Points on a hilly landscape, in no order, each with its height.
From any point a climber steps to the highest of the 6 points nearest to it. It stops when none of these is higher. Distance is the straight distance between rows; heights are no part of it.
j_978: [121 104 148 120  78 162  75 141 154  99]  (h 432)
j_311: [122 122 122 109  99 184 110 166 117 112]  (h 616)
j_139: [107 102 163 128  58 139  68 196 160  93]  (h 551)
j_126: [125 112 132 116  85 174  85 127 151 105]  (h 496)
j_427: [110 139 127 137 160  72 188  98 122 144]  (h 467)
j_279: [129 180 143 167 107  54 200  83 116 146]  (h 373)
j_571: [127 120  91 117 126 161 122 104 175 127]  (h 575)
j_22: [119  96 119 121 117 145  92  75 198 116]  (h 608)
j_423: [125 122 132 115  84 179  96 169 124 106]  (h 614)
j_593: [103  74 129 122 130 135  74  62 195 108]  (h 583)
j_342: [126 125 146 117 150 139 119 179  58 130]  (h 619)
j_106: [122 124  89 112 153 152 152 121 148 137]  (h 582)
j_343: [124 122 123 106 134 165 121 172  86 126]  (h 622)
j_917: [119 121 134 113 141 154 119 179  66 127]  (h 625)
j_88: [128 123  91 111 136 166 134 119 147 132]  (h 683)
j_448: [130 191 142 165  95  61 209  74 107 143]  (h 277)
j_620: [193 185 137 171 136  89 129 147  78 161]  (h 285)
j_79: [140 152 139 153 153  62 173 110 118 150]  (h 382)
j_777: [132 154 139 156 144  55 183 103 114 149]  (h 379)
j_716: [148 136 140 132 174  95 134 136  84 149]  (h 534)
j_238: [106 123 100 117 171 112 176 117 137 147]  (h 482)
j_268: [123 102 130 117 102 159  84  96 170 108]  (h 389)
j_962: [115 127  86 116 145 144 163  99 173 136]  (h 451)
j_537: [121 125 131 109 101 175 116 196  98 113]  (h 617)
j_357: [175 180 135 169 133  66 158 124 106 159]  (h 332)
j_800: [132 108 102 120 122 156 113  83 190 124]  (h 549)
j_320: [144 150 140 151 158  65 158 119 111 147]  (h 417)
j_192: [132 111 104 119 114 169 103 106 162 120]  (h 547)
j_705: [182 178 139 164 144  78 138 137  89 157]  (h 381)
j_580: [131 119 121 115  98 174  96 138 140 109]  (h 605)
j_531: [117 123 136 115  77 176 100 187 124 106]  (h 613)
j_265: [188 170 147 164 144  81 126 139  84 157]  (h 405)
j_934: [146 183 139 171 115  60 189  99 115 149]  (h 607)
j_780: [116 116 139 119  73 168  84 155 143  96]  (h 626)
j_205: [107  81 141 120 111 147  69  91 175  99]  (h 339)
j_274: [131 132 125 132 177  94 159 123 113 150]  (h 468)
j_454: [166 149 146 150 160  88 125 138  80 147]  (h 528)
j_142: [128 110  97 121 120 146 123  76 201 126]  (h 544)
j_836: [145 131 158 131 156 118 111 168  57 133]  (h 596)
j_689: [175 152 149 154 154  90 114 152  66 146]  (h 657)
j_500: [117 118 142 120  67 168  89 189 139 104]  (h 609)
j_211: [136 128 128 123 176 114 138 139  87 139]  (h 558)
j_85: [153 137 149 133 168 110 115 153  63 135]  (h 581)
j_309: [ 90 129 119 127 161  86 202  95 140 146]  (h 499)
j_133: [127 101 132 118  95 165  79 115 162 103]  (h 352)
j_826: [133 119 114 113 110 176  99 119 150 114]  (h 584)
j_805: [ 90  86 169 120  78 142  60 157 162  94]  (h 49)
j_563: [114 159 147 156 122  53 203  77 117 139]  (h 406)
j_178: [130 120 101 110 131 168 122 125 139 122]  (h 642)
j_5: [113  92 148 119  91 154  69 118 160  98]  (h 32)
j_240: [ 93  93 167 123  67 137  72 178 165  91]  (h 418)
j_499: [127 125 112 108 143 169 127 148 109 123]  (h 621)
j_608: [102 125  90 116 156 124 187 101 160 140]  (h 402)
j_768: [104 145 142 144 143  60 200  84 124 144]  (h 446)
j_422: [124 121  89 116 132 155 142  95 178 132]  (h 533)
j_875: [128 124 110 117 170 138 139 133 108 141]  (h 592)
j_255: [106 132 115 122 171  94 181 113 131 147]  (h 681)
j_758: [125 125 123 114 156 149 127 155  85 130]  (h 618)
j_528: [124 124  96 112 154 159 140 125 131 135]  (h 623)
j_121: [122 126 113 121 175 116 159 125 118 140]  (h 525)
j_99: [102  96 156 121  78 153  69 142 157  96]  (h 129)
j_18: [131 123 112 110 109 179 108 144 125 118]  (h 620)
j_299: [146 140 138 139 173  86 148 130 103 147]  (h 492)

Call two points neighbours if one is among the 6 nearest of the other. Go from one point of each pair to the other, from neighbour to neighbour, staying as high as possible. Name the lowest point that can't be avoided.
j_780, j_88 | j_423
j_255, j_917 | j_121
j_689, j_934 | j_563
j_22, j_88 | j_800
j_917, j_88 | j_499
j_780, j_689 | j_836
